Each row is a point on a tangle of strands that fork and nearly touch. The rows are in no order.
Points whose rows are less than 89.6 apart are linked; no others are. Some points are linked to none.
Zige: [-3 4 13 -12 -10 -9 -1 -33 -8 23 29 24 9 -48 24 8 22 40 2 24 -44 -2 -32 23 -2 -13 -50 -2 -24]
kas: [-29 21 -38 -3 31 -14 0 4 5 -18 -10 34 16 9 -29 -72 -4 -45 0 -51 -21 -1 26 0 -16 2 21 17 -9]
sofef: [-4 -25 -12 -7 -35 -20 10 -8 -7 -10 19 14 -4 -36 -38 8 14 24 14 1 -6 -21 -13 26 -28 -17 -18 3 -26]
Kiga: [7 13 18 -24 -10 -7 10 7 2 -5 3 15 10 -23 -24 32 25 22 11 -13 -11 20 -30 36 -3 -34 -14 37 19]
vidaz: [-1 -4 4 -1 10 -2 -22 25 -6 13 22 41 -30 6 -9 -20 38 -26 -8 20 -9 36 14 -28 -2 -15 19 27 -6]
Vono: [43 0 -26 17 25 29 -14 15 7 -2 5 15 -33 44 11 10 -20 -14 -14 24 20 33 -32 -41 24 -6 40 -10 12]
vuz: [4 -2 32 26 -1 19 35 13 -6 -12 -12 -7 36 -50 18 0 -6 3 9 -2 -37 -26 -6 9 -12 19 -26 17 -15]
kasev: [-1 1 -8 51 -19 6 41 37 7 -7 -14 18 -16 8 -4 -4 -2 7 38 5 -18 38 -10 32 -24 2 19 2 14]
somuz: [18 -1 -28 0 26 -7 40 11 -12 -4 19 9 -8 23 -34 -59 -8 -38 5 15 28 -3 -9 -34 -45 2 3 9 -24]
dipod: [-20 -6 -26 6 -11 8 -20 14 -21 -2 -5 -8 -15 3 8 -33 31 -39 1 6 27 -1 7 -20 -37 -20 -5 9 -23]
Zamu: [-35 -9 -16 1 -6 -20 -57 -17 -9 29 39 8 -14 8 3 -6 49 -22 -20 1 22 19 18 13 -3 -17 -1 14 -9]
vuru: [38 -8 6 -47 6 -22 -15 26 -10 -30 1 10 -22 39 -29 20 -13 -13 -22 20 15 13 22 -20 16 -16 21 0 25]
ropo: [-1 -14 -4 20 24 9 2 -8 18 8 14 -19 -5 17 7 -21 -4 -28 -22 -22 28 -14 -8 -6 -5 32 17 -26 -18]
sidad: [-9 -27 18 -15 -16 -21 -43 21 -44 -7 -5 10 -20 23 21 39 16 15 -29 20 20 -2 25 -8 21 -16 -31 5 20]
Piga: [-4 -6 -9 31 -22 2 40 7 0 -21 -10 -17 7 -35 -20 16 11 -18 27 -11 -12 4 -4 46 -38 -17 2 7 -13]
Kinu: [-30 9 -36 0 15 -12 -50 6 -5 0 18 20 0 25 12 -48 5 -14 -18 -26 5 9 34 -25 22 -5 19 7 -2]
pasep: [17 -1 11 23 26 22 -9 16 17 -10 -22 9 -38 21 31 -12 12 -29 -21 13 16 -3 -26 -37 -13 14 12 -27 2]
Rukiz: [-8 -1 24 11 -2 8 47 2 17 -7 -16 -36 36 -10 -22 14 -3 -48 19 -17 15 -12 -22 25 -13 19 -3 17 -16]
nim: [24 12 -15 -42 -31 -22 42 9 -2 2 -23 6 -9 7 -8 -22 -1 70 18 37 -21 -5 -10 -21 8 -28 0 19 -2]
nepe: [-10 0 -47 5 9 -4 -43 16 0 -10 -1 17 -24 30 21 -32 -2 -25 -16 2 0 24 50 -46 2 -11 31 -5 -2]
Vit: [-16 2 18 33 5 25 -3 11 13 -9 -34 -18 20 -16 15 -6 16 -43 -2 -12 -8 -11 13 14 -29 22 5 -10 -15]
Lisid: [-7 7 -10 8 -3 -12 26 -11 14 30 46 23 -4 15 -29 -24 2 21 17 -1 23 13 -22 13 6 24 24 13 -9]
mizud: [-26 -10 -15 23 -43 4 15 -23 21 20 17 -8 -16 -4 -23 -3 6 3 17 14 32 -8 -7 -12 -45 2 22 -21 3]
Sadi: [-3 10 18 10 -5 6 56 -12 26 9 -11 -27 20 -4 -26 -2 1 -20 13 7 34 -21 -56 5 -18 7 1 4 -4]
Dofis: [-20 -17 -32 -26 -20 -21 -59 12 -37 -1 23 29 -15 12 -8 12 5 5 -7 -7 -21 10 34 20 29 -24 13 17 -11]
murir: [15 11 14 -23 28 -14 -2 -52 0 17 -24 -34 25 -6 56 6 13 54 12 27 13 -17 -29 -26 18 -34 -34 -24 24]
gali: [15 17 12 -6 9 -19 25 9 18 0 -8 34 -15 2 -50 -21 18 -18 12 -16 3 22 -22 16 -26 7 21 19 11]
duzu: [-21 11 -9 22 -6 8 -33 -1 26 -13 -22 -9 7 -25 3 -14 18 -28 8 -31 -25 -1 29 41 -17 20 31 -23 -9]
dekom: [12 4 -7 37 -14 24 40 -7 10 5 23 -32 20 -5 14 16 -22 16 32 7 8 4 15 16 5 27 -10 0 -5]
vude: [-22 8 -33 19 26 -17 49 -12 8 -20 -10 -24 5 41 -32 -39 -12 -64 14 -24 36 -4 7 -11 -38 -12 30 -4 -13]
pesot: [-16 -5 -13 -4 1 17 7 33 -19 -7 -24 26 10 9 -8 -25 -50 -37 21 -58 -6 12 26 17 6 9 38 24 -2]
fezuz: [9 23 28 5 9 28 3 -33 0 25 -16 -21 23 -14 59 1 15 18 1 38 15 0 -20 -11 11 22 -40 -33 11]
sosas: [-5 0 35 8 -20 10 -2 -38 24 20 -6 1 -5 -21 40 -1 15 35 -3 42 -2 -4 -3 -16 13 27 -19 -32 6]
tude: [25 -5 16 -24 18 -21 -25 24 -6 -16 2 8 -29 42 -14 17 -1 1 -31 2 18 1 -2 -22 21 -14 0 -2 15]
Niza: [-8 -18 -9 -24 -16 -18 -38 3 -29 -5 24 26 -3 -8 -19 5 4 11 -10 -31 -28 -14 8 35 11 3 -2 21 -25]
dafo: [-7 6 -5 54 14 0 28 21 39 -12 -16 -9 -25 38 -11 -10 0 -20 8 1 6 28 1 -3 -44 7 33 -39 28]
sudap: [-2 -12 -3 -9 -4 4 13 11 -19 6 29 -18 12 12 -23 -9 -1 -6 1 -18 35 -16 -8 26 1 4 -17 20 -17]
Lamek: [-4 1 2 2 9 0 30 12 0 -20 -19 -19 22 8 -32 -7 0 -60 12 -39 34 -7 -5 30 -1 9 27 23 -1]
ber: [-33 20 -47 7 2 -2 -9 20 -14 -29 -19 34 6 -11 -14 -58 -12 -52 9 -30 -35 -2 5 28 -12 3 27 16 -26]
vefod: [-49 5 -19 -5 14 -19 -62 -13 -6 31 34 -1 -3 28 16 -23 21 -23 -35 -12 17 0 26 -3 10 -12 1 7 -9]
fop: [-4 -17 -14 20 -22 -7 37 18 -3 -30 -26 -36 -17 16 -35 -6 -13 -11 19 7 24 -15 18 -2 -38 -10 5 -25 -7]
dat: [8 -9 -11 -10 2 13 -9 16 -19 -7 16 -16 13 27 -5 13 -15 -16 -2 -49 40 7 13 22 28 2 17 19 4]
gos: [9 6 32 -35 23 3 -18 10 7 19 -12 23 -7 49 21 33 -20 25 -11 21 -2 17 -42 -16 50 -15 5 15 25]
kato: [5 -9 9 -11 -19 -18 -5 -45 9 -4 7 -36 12 -45 -34 21 12 10 -21 -28 -2 -25 26 28 -18 0 -9 -26 7]
kini: [-13 3 30 -15 9 15 -20 34 4 22 6 47 -11 17 7 13 -2 10 -10 15 -4 37 -23 -19 28 -2 24 20 14]
mato: [2 -1 21 -21 1 -17 2 -12 27 6 2 10 -24 12 -12 -16 3 21 -33 10 23 -9 -44 -9 -9 23 -4 -15 8]
Gumo: [11 -13 26 4 6 10 -30 -16 -32 32 46 3 21 -29 38 34 -32 22 0 -11 -31 2 38 -8 43 6 -31 6 -9]
Viluk: [-10 -18 2 -5 -13 -8 17 5 -18 -34 -24 -37 40 -20 -12 4 4 -18 3 -30 -4 -37 27 19 6 -9 -15 27 -16]
fes: [22 -9 11 11 15 8 -7 38 13 -37 -41 12 -29 13 11 -8 -10 -19 -18 -6 -13 6 9 -24 -14 18 26 -23 10]
disa: [-32 6 -6 -11 -21 -3 -41 -16 8 -24 -27 -35 13 -8 -1 -18 16 -28 -29 -21 10 -37 12 14 -1 3 -2 -13 2]
Tafos: [-48 22 -35 3 -11 -16 -32 -12 23 -16 -28 -10 12 -5 4 -52 10 -32 -34 -16 2 -27 15 -1 -7 1 16 -12 4]
moru: [8 -10 -1 5 -1 -11 -35 -23 -20 18 53 7 9 -28 17 59 1 30 -5 9 -32 9 34 23 47 -18 -19 7 -20]
Zisan: [-1 1 -48 10 24 4 17 -1 -8 -18 15 -15 -12 36 -10 -61 -7 -41 -1 8 37 -8 19 -48 -39 -22 -5 -15 -26]
melar: [31 6 -29 -2 40 -1 -9 16 1 -10 24 25 -15 30 1 -33 -7 -28 -20 22 8 30 41 -50 -8 -6 27 3 -1]
givib: [4 16 16 -27 -6 3 40 -32 36 8 -11 -22 27 11 -18 2 -8 23 9 10 30 -26 -55 5 -13 3 -2 -9 16]
tera: [31 8 -22 18 -19 9 2 -44 7 3 46 -22 7 -49 -3 50 -6 14 20 -17 -21 15 46 19 23 -3 -14 -11 -21]
nagi: [-9 -18 -2 -21 -27 -27 -10 -5 -14 6 26 22 -28 -10 -46 2 32 2 -1 15 5 -10 -21 13 -26 -28 -22 17 -14]
nes: [15 21 4 -14 -2 -8 45 -39 29 15 -6 -34 37 -21 10 -11 -15 67 46 2 -8 -25 -13 9 -1 -14 -10 2 7]
bevu: [13 7 1 11 0 9 14 -10 11 15 6 26 19 -52 36 10 -2 59 27 10 -61 16 -8 14 21 -1 5 20 -2]
lesap: [14 22 10 2 13 3 -1 -35 -14 -2 14 -44 38 -52 -23 33 16 -21 8 -25 -17 -17 34 -3 16 -22 -45 5 -7]
Sem: [8 0 -8 -7 -25 -19 27 -19 0 22 37 29 -1 -2 -28 15 -13 46 21 3 2 18 -3 34 28 17 11 25 -9]
rezen: [2 -20 13 6 -7 -5 35 -20 -16 -17 -10 -57 35 -25 4 8 -1 -8 4 -2 16 -49 11 2 0 -3 -32 4 -26]
sikin: [2 9 14 -3 0 16 6 36 4 13 3 48 -23 15 -6 7 -20 -5 16 -2 -4 53 -1 -15 21 4 53 22 15]
Kez: [-5 25 52 -4 20 24 -21 -19 -25 33 23 -1 28 -30 12 24 22 -30 2 -2 -24 9 -8 16 1 12 -71 8 1]
gefun: [-2 22 28 -4 -20 24 -5 -36 5 36 27 -21 20 -24 12 30 28 8 20 26 5 19 -3 5 11 -14 -44 -3 12]
nid: [11 14 21 -3 -10 10 -21 -51 -5 31 49 9 7 -45 3 32 27 9 9 26 -25 11 -13 17 5 -20 -41 -15 -17]
besav: [21 3 13 23 6 20 19 7 -14 -11 -4 -40 46 -32 21 31 3 9 12 -4 26 -8 14 -2 15 -16 -26 27 20]
selud: [-7 6 18 -29 8 -28 8 3 -21 26 1 -11 9 7 22 5 5 65 4 32 3 -25 -26 -5 17 -24 -55 29 18]
malo: [-3 -8 -3 8 9 34 -4 8 7 -30 -39 -33 39 10 31 15 -41 -43 -17 -36 -8 -31 3 -1 29 18 25 -15 -13]
nafo: [9 -10 -38 39 -4 13 36 14 3 -1 19 -18 -20 41 5 -13 -38 -2 12 11 37 4 -1 -8 -10 29 24 -17 -13]
Fep: [26 6 -12 15 -2 -2 5 -28 2 -2 46 11 8 -53 18 54 0 33 7 9 -29 15 34 19 28 -22 -8 -5 -24]
maza: [-15 -17 -19 -3 -32 -11 -23 9 -22 -3 13 10 -32 -10 -28 -20 42 -20 -5 11 11 -6 -3 -3 -42 -32 -13 9 -23]
lomi: [-23 -3 5 17 -46 14 26 -31 28 19 2 -8 4 -33 -25 8 16 -6 30 9 7 -17 -20 6 -51 -8 13 -26 4]
deged: [-14 -6 -27 17 -14 1 12 2 1 -22 0 8 -14 -36 -7 0 22 -32 17 -22 -26 9 -11 50 -39 -14 21 -9 -35]
kon: [1 -27 4 28 -10 15 46 -23 -5 -16 -27 -56 18 0 15 11 -16 -15 -6 21 26 -54 -22 -16 -5 -4 -18 -19 -27]
fodo: [16 -7 28 8 2 -3 9 17 25 -24 -42 7 -9 -14 2 4 5 17 -19 -6 -12 -6 0 -8 -9 25 4 -14 13]
sula: [0 -10 5 -15 -16 -21 -35 -8 8 -18 -7 -4 -8 1 -11 14 4 18 -23 -30 -9 -11 45 16 18 14 27 -20 14]
fom: [-33 -3 -19 -19 -16 1 -56 -1 0 0 -6 16 18 -8 -5 -8 -41 4 -15 -56 -34 7 22 31 38 4 30 2 4]
tovu: [-17 8 -10 17 13 1 9 23 2 -35 -49 11 -4 21 -11 -22 -56 -36 6 -47 -24 -3 34 15 0 17 47 -14 13]
vofa: [19 14 -19 7 40 -10 35 -19 41 2 9 14 -29 31 -23 -43 -14 -5 -9 14 23 6 -41 -36 -34 12 27 -25 -1]
deg: [-12 4 -27 25 -3 -4 22 -7 8 33 49 45 -20 4 -11 -19 8 2 28 -3 -4 37 -11 17 -9 14 33 15 -20]
Likop: [-9 6 20 -25 -20 2 9 -23 10 25 -8 8 -2 -5 40 -30 21 53 8 40 -10 -5 -30 -11 9 8 -20 -10 0]
pum: [-6 16 13 30 -12 25 -6 -13 23 30 22 -14 -3 -11 9 4 32 -15 13 9 6 19 0 5 -11 24 11 -11 4]
kagu: [11 -9 16 -13 39 -14 -41 -9 -26 9 -21 8 -28 40 22 42 9 -2 -39 30 9 -2 -50 -15 19 10 -30 -21 32]
Mitu: [-5 -22 -7 -18 -5 -14 -11 20 -29 5 27 36 1 -22 -15 21 -22 21 3 -37 -33 15 -10 31 16 -2 0 30 -21]
Bifu: [-10 1 9 -7 -18 11 29 18 3 16 -2 19 -3 -11 -13 -31 13 15 9 18 -4 -9 -45 4 -27 21 -16 20 -15]
gevu: [-46 17 -41 40 2 -13 -12 -12 30 -20 -19 -5 9 1 3 -43 4 -34 -7 -36 -18 -2 34 17 -9 13 37 -14 3]
nide: [-4 29 -2 -6 -1 31 -17 -31 2 10 20 -51 36 -23 -23 28 11 -41 8 -47 -21 -3 37 29 24 -4 -16 -6 -12]
sos: [1 -12 19 -25 13 -14 -48 13 -11 -3 -6 -17 -13 32 3 34 19 -17 -37 -4 25 -9 9 1 10 -17 -9 -7 29]
radi: [8 18 27 -50 39 -3 -11 -7 33 30 -19 4 6 46 23 4 -2 37 -9 12 0 2 -60 5 34 4 5 6 20]
zifak: [-24 -9 -34 52 -17 8 38 0 16 18 25 -16 -16 30 -13 -23 -14 -20 26 12 43 2 -1 -20 -42 -1 14 -30 -11]
tif: [-4 5 42 4 5 28 -11 -21 6 0 -11 -30 24 -27 9 4 26 -42 -8 -3 -8 -18 13 5 -7 26 -33 -27 -16]
mup: [16 8 -8 9 -2 -14 29 2 18 -5 1 11 -27 27 -22 9 -7 17 9 9 26 33 15 -1 9 14 49 -7 27]
roful: [0 0 51 -3 32 -22 -23 -15 -30 0 -10 -12 22 -24 38 51 15 23 -21 12 0 1 11 -15 18 -11 -51 -4 51]
viru: [-1 -10 -10 7 23 39 -39 10 -15 -13 -27 -15 12 26 30 7 -29 -48 -32 -38 7 -15 -22 -9 30 9 24 -14 -1]
tudam: [34 3 -41 40 31 16 24 11 11 -15 15 -1 -29 48 8 -10 -28 -23 0 6 36 20 -12 -26 -6 13 35 -22 2]
dori: [-4 11 47 -16 40 -12 -20 -8 -22 14 -14 -1 15 4 47 48 -1 18 -21 28 -1 5 -20 -8 13 0 -59 -3 60]
rema: [18 0 19 -2 -3 -2 8 1 4 -13 -21 -19 3 1 14 27 12 42 -13 20 36 -8 -21 -12 10 -12 -22 -3 16]
Sipu: [18 -3 -3 2 -9 -5 11 -17 0 8 40 -7 22 -6 -18 37 -14 26 19 -28 11 12 24 36 26 19 24 13 8]
nud: [-11 16 18 -10 5 -4 -18 -29 -24 44 39 -11 21 0 24 41 13 31 10 47 3 12 5 12 33 -16 -54 23 19]
gafu: [6 25 22 -36 3 -13 22 -52 36 32 -4 -29 31 -14 -1 4 0 52 17 6 0 -28 -29 2 -9 -15 -18 -9 21]
getip: [-2 8 30 -34 26 -12 -17 -14 23 39 15 -6 -1 26 0 14 -1 29 -30 13 16 -13 -44 14 12 17 -20 -4 9]
Nez: [-18 -20 15 2 -15 -33 -19 -31 -35 6 19 16 -3 -44 12 33 33 45 -9 27 -26 -4 -3 11 -7 -21 -56 3 -9]
ras: [3 -1 20 6 21 41 -16 1 -5 -20 -28 -36 43 -15 41 23 -26 -31 -12 -36 -22 -21 28 -12 32 26 -1 -20 0]
Mis: [10 1 19 -30 -10 -7 0 46 -10 1 -27 36 -15 -7 13 7 3 38 -19 46 -29 16 -6 -39 18 -16 -9 21 11]
lanug: [-11 2 -4 16 -10 -8 27 11 15 5 6 32 -37 -10 -25 -44 16 0 14 34 -5 7 -20 -10 -45 14 9 -6 -14]
Forop: [-2 -14 -6 34 -9 13 30 59 -15 -20 -31 -1 -8 1 -3 1 -9 -14 24 -3 -25 15 20 8 -28 -3 7 4 4]
rol: [-24 -26 -5 -22 -23 -18 -57 25 -46 -6 6 12 -19 12 4 21 5 2 -17 9 -13 -1 39 1 25 -34 -16 25 -4]
vize: [-15 -30 -10 23 -8 13 20 11 -14 -22 -26 -33 -3 11 13 -22 -3 -31 -6 25 22 -40 -13 -24 -20 9 -10 -14 -41]
geda: [1 18 29 -2 12 -11 -16 -46 -18 8 18 -38 27 -39 -15 41 21 -4 -2 -6 -5 -14 36 2 7 -23 -62 -16 11]
gova: [7 18 -17 14 7 3 40 -8 39 1 -9 -4 -22 33 -16 -33 -20 2 15 35 25 -6 -48 -27 -33 2 14 -30 4]
Rem: [-16 0 7 -42 -7 -30 3 5 15 13 0 40 -21 23 -18 -24 12 43 -2 60 -17 1 -15 -17 34 -6 11 2 -12]
kiza: [0 11 -29 -32 44 -12 -26 14 -16 -3 7 41 2 18 -16 -66 -35 -36 -8 -37 -20 20 34 -22 -7 -4 21 26 -12]
Kif: [21 -4 -42 18 21 3 -6 -7 4 -24 -2 -23 -15 36 -14 -33 3 -38 -11 23 38 -3 8 -52 -47 -28 6 -28 -13]
kamot: [42 1 -22 -15 48 -23 -4 -8 12 -14 20 27 -25 40 -20 -27 -14 -28 -30 4 14 13 9 -37 -8 0 28 -7 2]
sovas: [43 0 -4 -48 6 -19 -19 24 -21 -31 -21 14 -10 25 -24 -6 -44 -21 -3 -17 0 16 37 -17 5 -11 36 -8 26]
tusim: [-15 -3 14 1 -28 -1 15 -33 19 5 4 -27 15 -52 -32 25 24 -7 0 3 4 -21 -14 7 -41 -15 -14 -19 9]
gimur: [28 14 -11 -25 30 -16 -7 25 -25 -21 -9 37 -12 18 -22 -36 -47 -35 11 -27 -11 20 41 -11 -11 -5 45 10 16]
godi: [14 22 -11 9 -10 13 51 -18 28 13 -1 -27 28 0 13 1 -22 54 42 4 14 2 -8 12 13 6 -2 5 14]
rin: [-35 -10 0 -21 -8 -20 -42 -8 -25 -10 -11 -29 11 10 -5 -4 18 -25 -23 -7 17 -42 9 14 -2 -11 -39 -1 -9]
Bes: [39 3 -9 19 24 37 -9 -1 -11 -13 -22 -2 -3 31 1 9 3 -17 -8 18 21 -5 -78 -19 26 6 2 -6 17]
lubo: [0 -16 25 -16 -3 1 4 30 -13 12 3 41 8 -33 3 11 -18 33 2 -19 -43 2 -27 9 2 8 -9 40 -4]
rali: [-2 9 1 0 20 -18 27 1 -1 -10 -4 15 -5 -3 -51 -25 4 -39 8 -44 21 3 -10 22 -28 7 25 13 2]
dar: [3 -20 -10 17 -13 17 -11 14 -5 -8 9 18 -4 -33 29 12 -5 8 10 -22 -40 13 21 27 2 31 21 -1 -19]
raf: [0 -13 14 -10 -14 -28 -26 -26 13 -14 -2 -10 6 -36 -18 16 4 23 -20 -34 -25 -22 39 24 5 3 -4 -14 3]
dode: [3 14 13 -22 -9 -9 11 4 19 12 0 31 -7 -15 -28 4 21 15 18 -8 -13 28 -37 36 -11 -11 12 27 15]
misuv: [8 -8 -41 20 16 -10 4 -10 13 -41 -31 -23 -36 36 -15 -20 -16 -35 -15 6 17 -21 3 -27 -28 2 27 -50 -8]
lus: [-2 8 35 21 5 21 23 -24 -10 -7 -11 -18 33 -56 19 2 14 -24 8 -3 -35 -30 5 -2 -10 18 -42 3 -34]
Bizip: [-5 1 9 -24 -1 -20 2 -5 -16 38 24 1 10 28 12 26 -3 52 6 33 7 2 -18 15 32 -17 -35 35 10]
Mar: [-7 1 25 -3 -28 -13 24 -25 18 -8 -12 -19 15 -49 -8 9 25 37 3 11 12 -25 -16 -5 -26 -37 -31 -5 24]
Salo: [7 11 42 3 10 -22 -17 -32 -2 5 10 -20 20 -40 16 45 21 33 -16 2 3 1 19 -2 16 -19 -32 3 37]
petev: [-15 -17 -12 -15 -21 12 -37 26 -24 4 -15 14 6 1 -6 -14 -52 -13 3 -49 -13 29 26 1 26 -14 32 23 -6]
Sabi: [-20 -19 26 -15 -16 -28 -20 7 -28 8 3 31 -17 -17 8 29 47 27 -12 36 -23 13 -10 2 5 -24 -37 10 1]
zot: [-3 -12 -13 8 -30 -26 -20 -3 11 -27 -16 6 -33 9 -10 4 20 5 -7 7 -1 0 56 -5 4 2 30 -28 -1]
Luta: [-12 9 10 -15 5 -9 -10 9 17 23 17 42 -25 19 -15 -19 48 -6 -3 53 3 36 -18 -24 -4 -27 11 28 8]
nidir: [14 -7 -1 0 -10 22 18 39 -9 2 -1 34 -5 -13 -7 16 -23 4 21 -17 -11 43 12 6 13 -3 27 31 11]
zub: [-3 -3 -26 13 -12 19 -8 44 -23 -24 -24 -15 -10 19 18 -30 1 -36 1 8 20 -15 19 -24 -15 2 4 -3 -19]
gaguf: [9 7 35 -20 15 -11 -19 -8 13 36 30 -16 15 10 -5 31 4 6 -15 -4 -1 -2 -8 24 16 29 -20 2 21]
Nemu: [11 -2 -44 -2 -20 -26 -10 12 -16 -28 2 14 -29 16 -15 -13 -5 -8 21 7 2 18 65 1 -5 -10 40 -4 -1]
som: [-21 -1 -22 -7 -20 10 -15 4 -29 -33 -21 -41 40 -1 12 11 -15 -14 7 -34 20 -38 31 15 22 -20 -10 29 -2]
zet: [-7 7 10 -31 -7 -2 25 -23 -10 32 -6 -14 22 -14 32 -24 15 69 14 33 -17 -24 -33 -14 4 -4 -44 12 -13]
Nulut: [9 13 -18 -27 -22 3 45 9 25 24 -24 -2 -17 23 7 -33 -1 47 36 33 -14 -3 -29 -13 -23 -1 9 2 -4]
zib: [-22 -8 -12 12 2 5 -37 -1 -6 24 36 27 -23 6 9 6 50 -19 -10 13 5 31 21 -3 10 -14 29 21 -12]
mekaz: [-25 11 -37 -11 -13 5 -14 15 -25 -18 -8 -23 25 17 -4 -16 -32 -18 0 -39 26 -16 35 23 35 -1 12 17 2]
Zin: [25 -12 1 39 18 44 13 -11 10 -18 -32 -20 8 5 32 26 4 -18 -10 12 12 -14 -60 -16 15 21 -3 -28 8]
mise: [15 5 10 25 14 19 -3 14 21 -3 -13 21 -26 21 33 2 17 -6 -10 33 18 29 -21 -35 12 13 27 -16 17]
Teb: [7 -18 -17 9 -23 16 8 54 -30 -22 -19 17 -13 -13 7 13 -33 9 18 -12 -29 28 36 -12 -6 -12 21 17 -1]
Fon: [27 -2 -5 -9 -7 11 36 23 -2 -3 -8 -14 -6 18 12 -4 -11 33 -3 20 25 -8 -31 -15 16 -1 -19 11 5]
Ponug: [-31 -16 6 -16 -3 -18 -13 -7 -27 12 20 -21 15 15 -25 -9 15 -16 -13 -2 30 -40 -9 12 -15 2 -43 7 -22]
suz: [16 12 29 24 19 43 24 -15 -1 -3 -23 -28 22 -12 53 8 6 -3 0 25 15 -20 -35 -14 5 20 -40 -18 6]
teno: [4 7 26 -20 9 -5 -33 -8 1 29 27 -32 22 0 -19 37 12 -11 -14 -32 16 1 13 33 15 7 -13 13 20]
Delim: [5 -24 25 -14 -21 -9 -12 29 -33 -2 -14 38 -12 -28 18 17 23 45 -22 40 -25 8 8 -20 24 -22 -21 15 5]
Kopu: [16 8 -17 32 -22 23 26 -26 18 7 32 -18 15 -34 -9 22 -11 16 39 1 -18 12 27 30 -8 19 -2 -15 -19]
gomip: [-3 3 16 4 -6 6 55 14 8 1 -13 8 28 -32 -5 -18 -1 21 27 -3 -28 -8 -38 20 -8 22 -19 19 -11]
duzo: [4 -10 11 -23 -7 10 -15 51 -31 -17 -4 11 -6 5 -1 -3 5 -16 -3 -7 2 -9 -1 -6 -8 -12 -19 33 3]
pas: [42 -4 -21 -9 15 17 13 11 -12 -1 -3 5 -18 36 -2 -17 -11 0 -9 26 21 -7 -59 -23 13 1 -15 -4 -5]
tigag: [-3 -26 25 -12 17 20 -43 18 -11 5 1 -8 0 18 31 14 -44 -9 -30 -34 9 -7 -2 -9 27 21 8 -12 -3]
liro: [9 -9 14 0 -15 -10 20 -10 4 -32 -30 -29 -8 -11 6 20 13 24 -15 17 34 -30 -4 -18 -21 -17 -25 -23 16]
lazed: [7 3 7 18 -19 -6 16 -7 24 -7 -17 17 1 -45 17 12 20 44 15 17 -41 12 -21 14 -2 -9 -4 4 8]
zaned: [-9 -7 -20 11 0 -18 30 -2 22 11 22 30 -27 1 -37 -57 3 -17 8 11 7 5 -3 -30 -66 1 13 -8 -13]
Zamuv: [-12 0 -13 33 9 -8 2 9 38 -24 -28 -18 -28 29 -5 -20 7 -42 -10 -5 12 2 24 -18 -48 2 29 -39 5]
zaf: [6 -8 11 -4 -15 16 15 22 3 15 5 43 10 -22 22 10 -27 58 8 -5 -48 28 -19 -3 32 27 15 28 -9]
Nep: [-13 16 -13 16 -13 19 43 5 35 6 -33 -14 -16 32 6 -39 -8 12 32 34 8 -5 -46 -9 -36 -8 4 -21 -1]
pofin: [29 0 5 15 24 25 49 14 0 -3 -5 -16 31 -9 34 8 -61 44 5 -19 -6 -15 -31 -9 31 14 -9 21 10]
kalim: [-3 3 -62 -10 -28 -17 -18 13 -17 -32 -7 -2 -14 13 -14 -11 -24 -2 16 -32 18 -1 56 16 16 -4 25 -2 1]
Reri: [30 10 -13 -7 38 -27 18 -23 24 -2 30 18 -32 39 -39 -34 -21 -11 -19 -2 25 6 -12 -29 -15 17 26 -17 2]
Kupi: [-6 13 3 -12 1 20 -46 -20 -4 24 22 -31 20 -19 -6 27 8 -26 -9 -44 -10 2 27 34 24 12 -1 8 7]
duli: [10 3 26 -4 -10 -14 24 6 39 -21 -36 19 -7 -26 -1 -4 14 40 -4 10 -20 4 -19 3 -18 9 -3 2 19]
zazum: [-16 -6 -43 17 -2 11 2 22 -9 -19 -5 40 -11 -11 -4 -10 -8 -30 24 -38 -35 10 1 49 -26 2 30 1 -40]
nubur: [-8 8 -22 43 -2 -6 25 0 23 21 16 34 -26 4 -13 -10 9 -9 35 -10 -19 42 1 20 -34 16 35 -5 -3]
Lesi: [8 -2 -1 24 5 0 1 52 -3 -25 -25 23 -34 20 2 -27 -10 -29 10 12 -30 20 30 -15 -34 17 22 -14 3]
Mukom: [8 9 21 -44 5 -16 -2 34 -8 7 -14 42 -22 21 -6 -7 6 33 -10 67 -28 10 -12 -38 31 -5 6 15 -1]
Lon: [1 -19 20 -14 36 1 -52 5 -27 5 -15 -16 -18 34 20 55 -6 -24 -41 -11 23 -10 -26 2 16 -7 -17 -13 34]
Pabar: [-14 14 9 -27 -11 -29 -5 -11 29 24 19 38 -23 14 -32 -12 31 15 -3 42 -3 18 -19 -6 12 -8 21 12 -4]
sof: [-29 -17 3 -18 -8 11 -61 3 -11 6 6 -3 19 -1 25 2 -43 6 -21 -41 -21 -15 28 11 33 24 -4 -3 -6]
Bulu: [11 -3 23 19 11 38 -32 -4 -6 -2 -8 -33 27 -11 49 17 -34 -2 -12 -33 -9 -13 51 -13 27 32 -6 -30 9]
Sus: [13 -5 10 10 -4 33 -25 -18 -11 19 36 -16 22 -19 29 23 -14 11 2 -13 -16 8 47 -3 36 35 -12 -15 -13]

A fork is a point with three links. Follow the links from the first point to the second and name the forks in between, in order.
gaguf / zifak => getip Forop fes
Viluk / Vono => mekaz tusim
Mar / Nemu => tusim
Teb / Lon => Forop fes sos
Nemu / duli => tusim fes
mizud / sudap => tusim mekaz
dori / radi => getip

Follow the links from the first point to the second, and from the first to the third. Name the last point that the two ways share.
kini / Vono / lazed => fes
tif / tusim / rezen => mekaz
Forop / Dofis / kalim => fes
Sipu / Dofis / gaguf => Forop
vize / Fon / Vit => mekaz
sula / Fon / duli => tusim
liro / Forop / sudap => tusim

Name the points in between on the shortest way along the links from the first point to the second, in order.
Lon / mise => sos sidad rol Dofis Niza Mitu lubo zaf bevu lazed duli fodo fes pasep
geda / fes => lesap nide Kupi teno gaguf getip radi gos kini sikin nidir Teb Forop Lesi
gevu / zifak => Tafos disa rin Ponug sudap dat mekaz kalim Nemu zot sula raf kato tusim lomi mizud
lanug / Viluk => Bifu gomip vuz lus tif Vit duzu gevu Tafos disa rin Ponug sudap dat mekaz som
